Points on a hilly landscape, in no order, each with its height.
From any point a ball rolls to the lowest of the 3 points nearest to it. It stops when none of these is lower. Distance is the straight distance between rows; heights are no part of it.
Q_369: [1,7,-20,44,28,22,-38,-26,10,-1,-6,-7,-31,50,-18,11,-18,14,27,60,22,4]  height 544
Q_292: [41,4,5,41,11,8,-5,-11,-5,6,10,-18,-19,33,-10,45,25,25,5,-56,-14,31]  height 435
Q_566: [5,-1,14,19,-27,-12,4,14,17,-29,2,-8,4,-10,-15,-16,2,15,-20,10,1,-48]  height 181
Q_101: [20,-25,-34,8,-47,-4,-9,-12,0,43,-3,3,-37,-6,-37,-12,-13,34,14,-11,-2,-6]  height 347
Q_559: [-9,22,-2,-13,-3,18,27,25,-4,-10,6,13,27,42,15,12,7,-59,-25,39,-11,-23]  height 438
Q_605: [64,-21,-5,12,-16,4,-6,-39,-5,12,-7,19,-28,1,-18,29,17,33,20,-52,-27,27]  height 285
Q_161: [7,7,10,-5,-38,-12,28,3,11,-17,5,13,-11,-8,-14,-29,-16,36,-35,17,-14,-17]  height 156
Q_916: [10,28,18,3,-16,34,34,-15,32,0,-2,39,6,-37,-5,-11,-28,11,-10,40,-26,12]  height 151
Q_248: [21,28,-18,10,-13,33,21,-46,49,19,-8,54,-18,22,-35,39,12,26,17,-31,-44,45]  height 171
Q_570: [-36,-36,19,-12,22,9,13,4,-4,4,-10,-12,-10,13,17,21,-17,-51,10,36,17,-23]  height 356
Q_432: [5,-25,-33,2,-18,-23,-8,7,14,26,11,-3,-30,-3,-66,-12,-33,19,-8,41,18,-12]  height 541
Q_548: [32,-22,-24,21,-20,14,-9,-31,-11,38,5,-3,-31,15,-11,17,15,31,37,-47,3,-7]  height 464
Q_659: [5,-31,-13,-14,-28,2,-9,11,-11,-1,-5,-3,7,-15,0,-32,-3,33,2,-14,4,-35]  height 271
Q_669: [26,-4,-35,7,-22,4,6,-38,8,44,10,39,-26,12,-26,12,10,35,9,-22,-17,35]  height 232
Q_66: [8,-22,20,-19,15,0,-36,7,-48,0,7,-18,24,-36,57,-5,25,27,28,-31,7,-13]  height 117
Q_884: [19,10,40,8,17,-11,-7,4,-29,-14,21,-8,37,-51,55,-13,24,26,46,-20,4,-3]  height 76
Q_694: [6,27,-36,7,-9,-20,0,30,-3,-27,25,3,-7,35,-37,-2,-10,1,-57,48,21,-12]  height 387
Q_426: [-2,-8,-4,-5,30,-45,-5,-17,-20,-39,17,-12,5,12,3,-4,7,-32,-39,-32,-4,-48]  height 338
Q_156: [-9,8,-9,-6,-52,37,45,-11,22,36,-17,29,-23,-18,-35,-12,1,51,2,14,-28,31]  height 43
Q_979: [45,8,-7,20,26,18,-8,-27,9,16,14,8,2,-27,24,24,16,42,22,-56,-24,29]  height 278
Q_982: [18,-1,7,2,-7,-39,-22,17,-42,-31,14,-26,18,-36,43,-29,30,53,-4,-28,-11,-17]  height 134
Q_775: [23,-12,-13,-8,-50,16,31,-22,24,25,2,52,-17,-19,-17,-12,-5,61,2,-22,-39,22]  height 74
Q_639: [-46,-18,-22,-71,-8,-26,-18,-6,-37,-18,-27,-10,6,27,-16,23,5,-68,-31,6,25,-23]  height 572
Q_815: [9,9,-7,11,3,-59,7,-1,9,-42,15,-15,-9,20,-3,0,9,-11,-54,-12,-7,-41]  height 309
Q_574: [9,2,-35,10,-50,10,-13,6,6,25,9,16,-35,-9,-32,-11,-24,37,4,40,-3,27]  height 234
Q_462: [-30,-17,-5,-7,23,23,6,-2,5,9,-22,-4,-6,52,10,16,-13,-45,28,39,26,-13]  height 402
Q_297: [10,7,-13,5,-46,-4,16,6,8,14,1,22,-17,-19,-29,-26,-31,37,-20,49,-13,2]  height 176
Q_321: [-13,0,17,-3,6,6,27,21,22,-12,3,7,33,24,15,-10,-21,-37,-6,37,-4,-30]  height 296
Q_343: [17,-3,37,-3,-16,-9,7,-7,0,1,39,11,26,-42,12,8,7,80,-1,-14,-24,2]  height 154
Q_62: [-43,-22,42,-41,18,12,-12,2,-11,17,-47,-10,14,-1,5,-3,-10,-61,17,-23,41,16]  height 491
Q_337: [-15,-36,1,14,-19,-7,-23,-8,-22,12,-21,-14,-23,15,0,-14,-19,-2,0,12,21,-38]  height 494
Q_415: [-5,38,-56,24,-16,-35,-25,8,5,-17,49,13,-13,13,-44,11,0,-5,-57,32,7,11]  height 420
Q_345: [5,-2,30,-4,-11,-27,7,-1,3,-38,-10,-14,19,-22,7,-13,6,1,-12,-11,-6,-39]  height 204
Q_680: [-57,-9,-1,-69,4,-10,-8,12,-38,-28,-20,-16,25,4,-30,-7,30,-69,-30,-16,30,-20]  height 465
Q_732: [-3,-6,-23,25,27,34,-4,-10,13,23,2,1,-3,36,-3,-4,-57,-6,22,75,19,8]  height 555
Q_282: [-24,-26,32,-37,11,19,-3,28,-3,-15,-19,-19,1,14,11,-13,-7,-34,22,9,16,-21]  height 265
Q_726: [5,21,-6,2,-34,10,27,8,43,1,-1,18,-24,-24,-19,-20,-11,50,-12,6,-24,33]  height 65
Q_547: [3,15,-29,7,-30,-22,15,20,5,-15,9,31,-10,2,-39,-19,-26,0,-47,52,-14,9]  height 205
Q_509: [21,-6,-5,4,-20,-29,6,0,3,-53,12,-7,-15,-18,-13,-40,1,43,-14,-29,-31,-39]  height 312
Q_213: [-25,16,20,14,28,28,-15,-38,18,23,-18,3,-2,30,11,20,-25,-3,34,11,21,-15]  height 480
Q_258: [38,9,11,7,10,3,19,-21,37,7,4,14,11,-46,19,6,-4,59,17,-8,-29,0]  height 140
Q_397: [-5,34,-54,7,-27,-40,-23,29,-20,1,24,2,-34,14,-54,9,-7,-14,-53,46,33,9]  height 466
Q_323: [21,22,-18,44,-24,48,25,-32,27,2,-2,10,-22,57,-41,33,28,25,25,-11,-5,8]  height 326
Q_299: [27,-1,45,14,4,-33,-16,-1,-24,-35,24,-4,31,-41,36,-4,27,19,26,-31,-14,-27]  height 92
Q_624: [13,8,-13,13,-10,8,32,-22,24,22,2,26,-18,3,-28,-14,-42,23,2,38,-6,6]  height 229
Q_165: [-4,8,26,-19,30,-15,-19,25,-32,-9,3,-21,27,-58,71,-20,17,3,15,-17,0,10]  height 90
Q_899: [-34,-35,31,-43,23,16,8,32,-5,-18,-13,-32,19,-9,6,4,-3,-96,-41,-20,34,36]  height 471
Q_705: [10,-6,8,15,-3,5,14,0,-1,9,-7,16,12,12,3,-4,-33,24,4,44,-11,-20]  height 217
Q_740: [-24,11,-1,-9,0,-6,6,32,-9,-17,4,-3,14,42,10,12,-6,-54,-29,25,9,-30]  height 510
Q_518: [5,6,7,6,-16,0,15,-9,19,4,-7,16,-2,-2,-1,-19,-19,16,15,12,-1,-21]  height 162
Q_921: [-18,-19,13,2,7,18,0,-22,-5,19,-29,-15,-1,18,6,-10,-13,-19,16,7,14,-11]  height 428
Q_157: [-11,15,3,22,17,31,1,-29,33,32,-18,0,-10,43,1,-6,-11,3,26,43,7,-3]  height 536
Q_820: [-2,5,7,3,-2,34,41,-1,17,2,11,9,31,22,-16,-5,-35,-24,-11,77,-11,-5]  height 574
Q_341: [40,30,-15,33,-7,37,22,-34,22,12,8,28,-20,45,-26,28,14,48,24,-25,-13,27]  height 251
Q_380: [38,-19,-15,-5,-55,1,26,-13,13,-19,8,12,-5,-48,-9,-17,-3,64,1,-15,-28,21]  height 100
Q_795: [54,-4,-32,35,-22,25,0,-32,13,17,-6,8,-35,45,-27,23,18,48,24,-46,-4,18]  height 358
Q_495: [-3,27,-12,1,-13,1,19,17,7,-32,31,17,21,15,-22,1,-26,-18,-61,77,-6,1]  height 256
Q_456: [17,-21,-1,21,12,22,-25,-40,-2,16,-5,-6,-10,9,9,42,32,21,30,-57,-8,4]  height 284
Q_79: [-52,-17,8,-51,21,-5,16,15,-20,1,-5,1,12,27,2,13,19,-80,-33,17,7,1]  height 30
Q_236: [6,17,41,16,21,-37,7,41,16,-45,26,-4,53,-31,50,-22,25,5,-1,-12,-13,-19]  height 138
Q_54: [-4,13,-3,27,8,21,20,-53,26,26,-11,-2,4,2,-5,-13,-33,31,27,-9,1,2]  height 479
Q_734: [22,15,-11,21,-4,35,6,-42,34,43,0,23,-26,22,-33,-1,-11,46,12,3,-19,24]  height 340
Q_856: [-7,12,16,-3,38,-4,-48,3,-28,15,-19,-2,16,-55,64,27,39,8,34,-51,14,31]  height 121
Q_875: [15,-16,-2,6,-52,-16,-8,14,-9,6,-5,-6,-36,-11,-43,-30,-2,28,-11,-18,-3,-31]  height 198
Q_529: [8,17,-16,5,2,19,27,23,18,20,25,22,17,24,-22,4,-30,-30,-27,85,-2,-8]  height 462
Q_106: [4,13,-44,13,1,-11,-15,40,11,-10,26,11,-14,-22,-60,15,-32,-10,-29,67,12,17]  height 472
Q_194: [22,5,22,-13,-28,33,15,-45,58,10,11,33,4,-41,-2,27,0,56,4,-12,-49,38]  height 122
Q_761: [-13,7,-15,-13,5,23,13,32,-3,-14,24,-8,10,40,-4,5,-22,-39,-24,81,15,-15]  height 431
Q_148: [48,-2,16,4,-35,-1,-14,8,7,-10,27,6,18,-32,11,-26,35,74,-12,-36,-28,13]  height 168
Q_502: [9,5,48,5,35,-2,-23,35,-10,24,-9,4,34,-51,65,-21,22,-17,41,-33,1,49]  height 216
Q_525: [27,12,2,15,24,-7,4,-24,6,10,5,22,47,-52,47,12,-2,38,27,-28,-17,10]  height 182
Q_854: [14,-11,-32,0,-59,-16,-10,6,5,10,1,12,-36,-9,-27,-19,-24,31,10,5,7,-8]  height 266
Q_646: [5,17,6,8,-22,18,33,-24,39,16,-11,29,-13,-21,-22,-9,-17,61,-5,17,-35,13]  height 66
Q_126: [-12,-19,29,-11,13,11,7,11,14,15,-34,-8,15,-23,38,-16,5,-40,35,-34,-3,12]  height 221
Q_988: [13,-12,-68,11,-15,-42,-22,42,-19,-20,19,4,-15,-5,-56,-1,-33,5,-29,68,28,6]  height 570
Q_661: [18,18,35,16,39,-8,0,12,11,-5,7,19,49,-69,73,-5,34,21,45,9,1,23]  height 102
Q_745: [25,16,9,26,-4,36,27,-49,35,-4,-3,34,0,-10,-6,14,-2,47,2,-12,-33,12]  height 97
Q_487: [-32,-6,28,5,55,25,-14,-9,-4,4,-35,-24,-21,35,22,3,0,-47,38,-22,22,28]  height 481
Q_920: [13,17,27,6,-3,-36,0,-1,-16,-44,32,-12,22,-41,46,-16,35,56,-20,2,-4,-24]  height 84
Q_615: [-30,-24,30,-37,11,6,49,46,9,-11,3,-6,22,15,15,-14,29,-106,-14,-21,-9,0]  height 410
Q_376: [2,11,29,-12,9,8,25,3,26,-23,20,-3,31,-9,18,-9,-20,5,1,11,-11,-15]  height 128
Q_325: [4,27,-25,-1,-47,-21,17,14,-17,12,22,41,-49,-24,-60,-22,-2,32,-19,30,-16,22]  height 264
Q_968: [-11,5,-8,-15,33,7,59,45,20,-22,30,13,41,41,27,10,13,-71,-35,25,-9,-2]  height 430
Q_480: [7,-9,-14,-8,1,11,6,29,4,-2,9,4,25,28,-10,1,-33,-9,-22,53,7,-25]  height 332
Q_131: [28,-4,-6,-1,-18,11,12,-29,10,16,8,12,-7,-13,7,-4,-14,52,26,-15,-32,2]  height 157
Q_435: [19,2,18,-4,36,10,-30,3,-50,6,-7,-18,33,-56,74,9,22,11,34,-46,14,11]  height 67
Q_239: [-42,-24,12,-66,-1,-6,3,18,-26,-7,-13,-17,7,3,-21,9,23,-92,-46,-13,21,24]  height 291
Q_483: [8,-11,-53,19,-13,-9,-23,-14,7,59,-12,5,-61,8,-28,-8,-23,22,15,29,29,23]  height 507
Q_122: [-9,-23,51,-27,36,-1,-17,41,-23,-12,-12,-16,14,-8,26,-20,-9,-66,14,-39,7,41]  height 320
Q_251: [-29,-6,50,-14,32,12,-21,14,9,23,-23,-25,-10,-27,32,-11,3,-43,23,-35,23,44]  height 297
Q_465: [-4,24,-14,30,-34,-39,21,7,4,-32,15,8,-11,-15,-56,-27,3,6,-45,10,-11,-10]  height 54
Q_78: [-7,-12,29,-32,-13,-21,-23,23,-40,-38,-8,-44,-5,-27,19,-16,27,-28,6,-22,13,-26]  height 158
Q_135: [3,9,-3,-21,-55,-11,26,-11,34,3,-19,68,-39,-31,-18,4,18,40,-3,-27,-46,49]  height 166
Q_185: [9,-32,18,4,7,14,-12,-17,-12,-3,-4,-31,8,-42,20,3,10,22,31,-19,5,-22]  height 238
Q_421: [25,-17,25,10,-14,1,8,-24,4,-3,7,9,27,-27,4,-5,-1,56,19,-16,-8,-16]  height 144
Q_29: [-26,-11,2,-18,40,28,25,11,-1,3,3,-1,10,38,8,11,-18,-78,19,38,27,-8]  height 437
Q_543: [-28,-8,1,-30,11,-12,14,31,-20,-31,0,-14,13,48,6,13,24,-85,-39,-12,-5,-10]  height 230
Q_168: [-45,-22,15,-43,12,-23,-44,7,-32,-28,-49,-46,19,-30,2,-22,12,-42,-24,-24,14,-5]  height 530
Q_860: [-5,3,14,10,26,21,25,-13,18,-2,5,0,21,5,17,-25,-19,5,33,10,-15,-23]  height 190
Q_491: [17,16,-10,19,4,-43,10,4,9,-44,29,5,17,4,-6,-12,13,-4,-60,-23,-32,-36]  height 327
Q_153: [-33,-32,30,-4,38,39,16,13,4,21,-29,-11,1,21,5,-10,-12,-66,27,-12,37,26]  height 444
Q_261: [-4,32,4,13,33,-52,9,10,-24,-59,28,-18,8,-8,34,-23,15,-27,-38,-31,-9,-40]  height 375
Q_919: [-6,7,-37,4,3,0,-4,27,5,-5,20,13,4,9,-25,0,-21,12,-47,84,7,-12]  height 328
Q_190: [-3,-10,50,-13,47,-6,13,40,1,1,-2,-3,32,-23,76,-24,11,-28,7,-8,13,49]  height 243
Q_505: [-18,-30,43,-44,8,-9,8,15,-10,-11,-17,-30,21,-18,25,-8,-6,-70,-4,-15,21,12]  height 391
Q_560: [36,-9,10,11,29,7,4,-21,4,9,9,15,10,-31,37,-4,-3,24,28,-17,-4,-8]  height 161
Q_88: [22,10,-4,-4,-23,35,36,-57,52,34,-17,61,-10,-16,-14,33,19,43,2,-32,-47,77]  height 136
Q_652: [-44,0,-9,-44,5,-27,-4,14,-33,-33,-3,-22,30,24,4,33,28,-66,-55,-35,16,6]  height 421
Q_245: [-18,5,23,2,30,-22,18,20,-6,-52,37,-1,37,19,8,-3,17,-58,-15,6,-19,-18]  height 337
Q_269: [-14,-7,-38,25,13,21,-17,-8,5,10,-6,-8,-5,37,-20,-3,-28,-12,14,56,18,-13]  height 521
Q_834: [21,0,0,13,-8,-37,-8,19,-36,-30,19,-41,7,-31,26,-21,27,39,-12,-33,-23,-25]  height 118
Q_837: [-1,9,4,12,-20,16,19,-3,23,-9,9,-1,-3,-7,-23,-23,-40,20,-17,46,0,-24]  height 187
Q_737: [-38,-20,-15,-19,15,-6,-24,16,-11,-1,-45,-16,-7,18,-10,24,-15,-31,-25,51,48,-34]  height 350
Q_822: [-14,-27,-32,9,9,-6,-56,6,6,21,-3,-21,6,15,-4,14,-33,-29,0,73,49,-16]  height 550
Q_832: [29,-17,2,26,-4,20,-8,-41,16,29,-11,14,-4,4,-17,28,3,47,18,-37,-26,1]  height 207
Q_670: [-17,16,-4,16,32,-33,25,1,2,-52,24,-5,21,18,36,4,25,-65,-48,-32,-18,2]  height 362
Q_616: [-22,-2,16,-20,14,-27,5,20,-16,-36,3,-28,27,14,10,-5,24,-70,-35,-21,1,-5]  height 298
Q_240: [11,21,-4,20,4,31,14,-27,23,40,3,31,-11,3,-14,-4,-35,16,8,67,-5,10]  height 322
Q_970: [-9,-25,14,0,6,0,-47,-23,-21,0,-44,-43,-14,-18,15,3,-4,5,12,-39,7,-7]  height 293
Q_935: [17,18,27,33,55,31,-8,2,-4,6,-7,-7,9,-12,54,38,35,-10,55,-58,13,27]  height 164
Q_517: [-8,-5,39,-9,18,9,-6,27,5,-23,-13,-6,25,-34,52,-7,1,-27,17,-29,0,-2]  height 150
Q_513: [0,17,-50,-2,-24,-6,-17,33,-4,9,24,3,-38,-14,-56,-7,-34,14,-14,54,17,4]  height 482
Q_877: [-5,-12,-43,-3,-8,-11,-24,16,-19,0,-17,9,-28,15,-37,1,-37,-17,-26,60,41,-23]  height 370
Q_717: [13,10,40,-5,26,-39,6,40,11,4,28,4,60,-51,73,-11,30,13,14,9,0,28]  height 125
Q_573: [-24,27,-36,-44,-75,-16,16,26,-5,0,-2,61,-57,-18,-43,-19,30,40,14,1,-31,42]  height 120
Q_24: [-7,-4,7,-19,7,-10,-9,18,-27,-29,-12,-29,16,-1,15,-3,-15,-12,-9,7,8,-51]  height 250
Q_793: [2,-15,-13,13,-23,5,-11,-33,-3,24,-8,-16,-44,5,-25,8,-17,39,36,1,12,-9]  height 436
Q_537: [-25,-28,45,-45,42,12,30,12,14,32,-49,-24,7,6,-6,-3,-31,-65,-6,-30,13,54]  height 499
Q_429: [35,-21,4,-24,-21,-4,6,23,-13,11,-11,-23,-21,-35,-5,-17,27,57,15,-37,-19,-15]  height 335
Q_578: [12,14,34,18,50,23,-36,-11,-10,4,-3,-15,-3,-30,54,22,42,-10,49,-69,6,40]  height 96
Q_893: [4,-4,-38,54,-14,20,-21,-23,8,53,-5,2,-53,23,-26,12,0,30,19,10,11,15]  height 533
Q_725: [6,-4,15,8,-17,-56,-5,8,-21,-31,7,-26,-2,-1,0,-20,1,-2,-22,-25,-25,-59]  height 257
Q_408: [-23,3,-42,-1,-10,-12,-16,19,-17,-10,16,-2,2,46,-20,10,-13,-24,-55,43,5,-12]  height 452
Q_192: [7,15,-34,9,-25,2,-4,33,-1,10,10,22,-10,-9,-47,6,-47,5,-41,84,19,24]  height 411
Q_281: [16,-3,-25,-8,-33,8,31,-36,27,35,-7,61,-34,-19,-28,15,13,33,7,-45,-59,65]  height 153
Q_107: [5,12,19,35,17,44,11,-32,17,7,-14,1,-8,27,9,25,3,5,52,-11,9,13]  height 397
Q_826: [15,8,0,46,19,16,-15,-44,1,18,8,2,4,9,7,36,26,50,18,-53,-12,-3]  height 267
Q_951: [17,29,-2,15,-3,33,24,-32,31,39,-7,32,7,9,-12,-1,-15,35,41,18,-22,21]  height 416
Q_132: [-10,-7,31,-35,4,-2,-28,6,-34,-14,-8,-43,4,-59,42,-7,8,-19,10,-36,13,-9]  height 260
Q_608: [5,-13,12,24,20,25,1,-27,8,-2,2,-23,-2,2,32,-11,-3,4,53,-34,2,-21]  height 292
Q_284: [-29,-3,18,-34,5,-23,-28,11,-32,-39,-8,-33,4,11,4,7,10,-36,-45,-14,-8,-29]  height 371
Q_138: [-32,-2,13,-14,-9,1,-4,19,12,-6,-12,2,12,23,6,2,-30,-14,3,14,5,-36]  height 131
Q_687: [36,11,33,28,25,24,11,-16,22,0,-9,7,33,-10,18,-5,-7,0,44,-23,-13,2]  height 206
Q_407: [18,8,13,9,-4,20,16,-9,39,-7,-1,8,18,-18,5,-11,-20,42,11,-3,-25,-6]  height 126
Q_836: [39,-3,-27,19,-26,-9,-8,-41,1,26,6,23,-36,35,-39,33,32,17,21,-33,4,40]  height 116
Q_424: [28,5,34,-4,6,-20,9,2,3,-61,38,-2,32,-17,9,-15,19,42,4,-17,-25,5]  height 99
Q_142: [-17,-21,32,-41,21,23,18,36,5,0,-11,-21,25,-6,43,-11,0,-63,4,-15,6,21]  height 386
Q_357: [-13,-20,47,3,29,1,-2,35,1,-3,-12,-7,32,-33,60,-26,8,-57,14,-22,23,47]  height 270
Q_503: [-31,-20,-2,-21,-20,-25,-15,6,-15,5,-23,-38,-9,20,-16,4,-14,-37,-9,-2,19,-42]  height 565
Q_989: [9,7,-13,22,-41,-20,3,15,1,-6,2,18,-19,10,-41,-28,-11,32,-24,18,3,-23]  height 115
Q_736: [-15,22,-28,-1,-2,-28,-10,20,1,-30,28,7,13,33,-4,13,3,-42,-63,38,7,-32]  height 426
Q_708: [-50,-4,-35,-55,-4,-9,-14,20,-30,-27,7,-30,19,41,-1,28,10,-64,-56,-11,35,-3]  height 549
Q_53: [-41,-26,50,-57,12,-5,-20,4,-30,-25,-24,-32,14,-11,10,0,-1,-57,-18,-30,16,-8]  height 456
Q_640: [5,41,-20,44,24,33,-15,-9,16,22,13,5,-34,53,-27,2,-10,24,33,45,10,10]  height 569
Q_602: [20,2,-20,39,-3,22,2,-27,2,18,-14,-7,-22,43,-9,43,22,21,27,-36,-8,4]  height 372
Q_92: [20,-12,-45,30,-7,30,9,-36,14,32,-13,13,-43,51,-27,21,13,31,15,-10,-5,40]  height 455
Q_692: [16,-21,-49,3,-51,-13,-22,-40,-25,33,-15,-1,-42,0,-33,25,12,38,38,-59,-8,22]  height 559
Q_493: [8,-8,-68,11,-40,5,-27,-27,-35,50,4,31,-42,5,-41,9,-4,37,43,2,13,38]  height 697
Q_981: [20,-13,12,5,30,9,-51,-22,-37,10,-8,-21,3,-33,23,41,28,26,25,-64,5,-8]  height 276
Q_866: [3,-8,-12,32,-9,11,1,-28,4,31,1,6,1,23,-19,8,-16,25,15,21,3,-18]  height 295
Q_174: [-17,-28,34,-11,48,15,24,10,-5,12,-15,-8,6,14,29,5,-20,-72,16,-5,18,-2]  height 388
Q_792: [27,5,-9,9,-66,-23,20,19,9,-8,13,2,-23,-12,-40,-37,7,59,-17,-6,-25,-7]  height 255
Q_626: [-36,-18,31,-36,19,12,28,32,9,14,-12,4,7,19,15,-5,-7,-76,-11,7,17,-1]  height 268
Q_71: [-9,-5,35,-12,35,-6,-44,3,-4,11,-9,-13,31,-20,59,-13,24,-11,34,-48,15,48]  height 183
Q_976: [-18,-16,14,3,31,9,-31,-31,-12,4,-15,-36,-15,7,11,-3,7,-17,30,-9,13,-11]  height 379
Q_417: [-6,-40,-45,-13,-7,-36,-28,24,-35,-3,-1,-14,-20,27,-26,17,2,-35,-26,54,41,-11]  height 498
Q_259: [-2,12,-43,36,13,6,-24,-28,5,24,-14,1,-33,30,-29,-4,-16,9,3,62,20,11]  height 546
Q_234: [-47,-15,-5,-73,4,-24,-2,19,-32,-10,-1,-29,9,15,-19,12,39,-95,-39,-34,28,-5]  height 448
Q_671: [-3,29,-56,8,-17,-32,-6,3,-8,-14,19,-4,-3,60,3,-4,10,-34,-80,12,9,-42]  height 475
Q_108: [-9,-4,-14,-11,-1,-31,3,9,-22,-24,8,-7,-11,22,3,-1,7,-18,-52,37,2,-38]  height 361
Q_892: [2,34,32,13,56,-4,-20,14,-13,37,-32,0,19,-29,49,10,40,-9,12,-56,17,77]  height 196
Q_229: [-8,32,-29,4,-38,1,22,29,11,1,3,48,-36,-30,-61,-10,-27,21,-31,39,-13,32]  height 231
Q_286: [13,-19,8,-8,-15,9,-22,-25,-5,25,-8,-3,-22,-3,-17,-6,-11,25,30,-7,-5,-32]  height 478
Q_193: [-4,-37,16,-11,3,-3,-25,-7,-20,2,-10,-32,-5,-35,27,-13,11,26,7,-29,7,-21]  height 191
Q_294: [19,20,44,-3,5,27,24,-19,42,2,20,16,49,-41,39,9,17,55,15,-12,-31,32]  height 160
Q_116: [-13,14,-39,-16,-59,-3,4,2,-9,25,14,34,-35,-13,-32,6,-3,46,14,20,-4,32]  height 301
Q_883: [7,-4,18,-19,13,-44,-21,38,-41,-27,-12,-22,3,-42,49,-26,21,8,6,-31,6,-15]  height 47
Q_791: [-18,19,-5,-22,16,-11,31,30,6,-13,25,-5,37,42,19,8,27,-59,-39,-2,-15,-13]  height 330
Q_133: [-7,-1,36,-16,11,-10,11,19,-1,-31,14,-22,37,-21,38,-12,16,-8,8,-31,-11,0]  height 123
Q_977: [22,22,23,26,38,35,-9,-25,1,7,13,-5,15,3,25,34,18,10,42,-45,-12,25]  height 236
Q_187: [3,-1,-30,-34,-51,-11,24,3,1,25,-8,29,-39,-27,-58,-6,23,50,7,-18,-39,44]  height 159
Q_56: [0,56,1,11,-28,36,22,-5,33,17,-3,39,-6,-19,-37,-17,-30,23,-29,84,-8,42]  height 334
Q_618: [-5,9,-26,12,-3,-38,6,-20,-8,-25,6,-8,-3,60,2,15,0,-37,-34,-33,-28,-25]  height 352
Q_31: [-11,17,2,1,28,14,1,-5,17,12,1,-7,4,16,4,-7,-48,-21,13,61,17,-27]  height 605
Q_819: [-3,1,8,38,17,21,-8,-30,2,4,-17,-14,11,21,0,27,0,0,34,-27,0,-4]  height 346
Q_634: [3,15,-8,40,9,28,-14,-22,38,29,-2,7,-25,20,-18,1,6,29,24,-5,11,-19]  height 363
Q_544: [1,-8,-18,13,-18,8,-4,-25,2,28,-13,8,-38,4,-35,-1,-20,27,15,30,21,-9]  height 376
Q_699: [-18,-5,14,5,9,27,-19,-19,-28,9,-15,-19,-6,-20,22,15,18,34,24,-54,-9,-13]  height 315
Q_317: [-24,10,41,-11,36,-18,-14,3,-32,-41,8,-19,28,-19,40,-26,17,-7,-19,-23,-11,-14]  height 147
Q_592: [-31,-5,-39,-33,-10,-40,-20,17,-21,-12,-16,-40,11,39,-8,17,10,-54,-45,26,17,-32]  height 628
Q_879: [-1,17,-59,19,-19,-21,-23,34,-3,-8,15,5,-3,7,-62,16,-22,-16,-42,81,5,8]  height 477
Q_410: [12,-20,33,-2,25,-12,4,3,13,-6,6,2,27,-15,23,-14,-15,-8,25,-3,-6,-41]  height 68
Q_285: [13,2,27,0,11,-12,31,24,13,-31,13,-4,50,-23,22,-33,-12,-13,7,-12,-2,-18]  height 101
Q_313: [2,7,-38,-18,-45,-10,10,-32,3,36,3,43,-31,-14,-38,-3,4,52,14,-42,-27,29]  height 130
Q_191: [13,20,44,-12,25,-42,29,28,-16,-45,9,-6,53,-2,42,-20,38,-40,-21,-36,-12,3]  height 145
Q_120: [-16,15,-12,-7,-48,-1,32,15,-7,10,-1,40,-34,-27,-32,-15,15,43,-12,10,-21,8]  height 294
Q_656: [-12,-14,-16,-13,-6,-4,-10,20,-8,-12,-6,-8,-5,23,-6,-4,-27,-16,-19,47,22,-32]  height 258
Q_164: [42,-16,-25,-19,-42,-10,8,-18,9,26,11,15,-18,-30,-21,15,15,47,6,-35,-40,15]  height 114
Q_501: [0,-15,-34,3,-5,8,-28,-1,-9,37,-16,-7,-28,28,-43,13,-39,8,6,46,33,-6]  height 467
Q_642: [-13,-11,-35,-16,8,-12,-4,21,-13,-19,10,-13,-1,49,-14,27,5,-44,-36,44,42,-28]  height 529
Q_388: [-18,-24,40,-19,23,-11,-37,18,-9,-17,-8,-35,7,-36,41,-14,10,-36,23,-24,11,11]  height 211
Q_838: [8,24,2,43,42,22,5,-13,14,-7,7,-12,6,39,4,41,37,17,47,-51,7,-4]  height 306
Q_91: [5,-12,17,-4,-12,-10,-52,6,-53,0,-10,-25,-7,-41,23,8,18,26,6,-46,1,-29]  height 75
Q_905: [25,19,44,-1,3,-5,12,-3,24,-23,14,9,44,-18,42,-26,-5,17,31,-10,1,-28]  height 119
Q_83: [-38,25,-15,30,42,45,1,-20,-2,13,-18,-12,-11,48,7,11,-7,-13,32,46,46,8]  height 535
Q_500: [-31,7,-5,32,36,31,-18,-17,16,36,-21,-5,-33,43,6,-4,-25,14,41,17,29,-18]  height 511
Q_801: [-15,24,-37,3,26,-14,9,0,19,-29,39,-7,29,47,-15,16,-13,-31,-63,12,-5,-29]  height 461

For each start below, name the point where the ball stops.
Q_483: Q_407
Q_432: Q_407
Q_248: Q_156
Q_325: Q_989
Q_634: Q_407
Q_618: Q_989
Q_495: Q_989

Call two points neighbours if one is among the 3 nearest of the other. Go from one point of each pair to the other, from neighbour to neighbour, staying as low as possible. Name the highest point that can't be avoided.
Q_156 and Q_138: Q_24
Q_435 and Q_883: Q_165
Q_920 and Q_836: Q_669
Q_883 and Q_578: Q_856
Q_435 and Q_91: Q_66
Q_407 and Q_573: Q_187
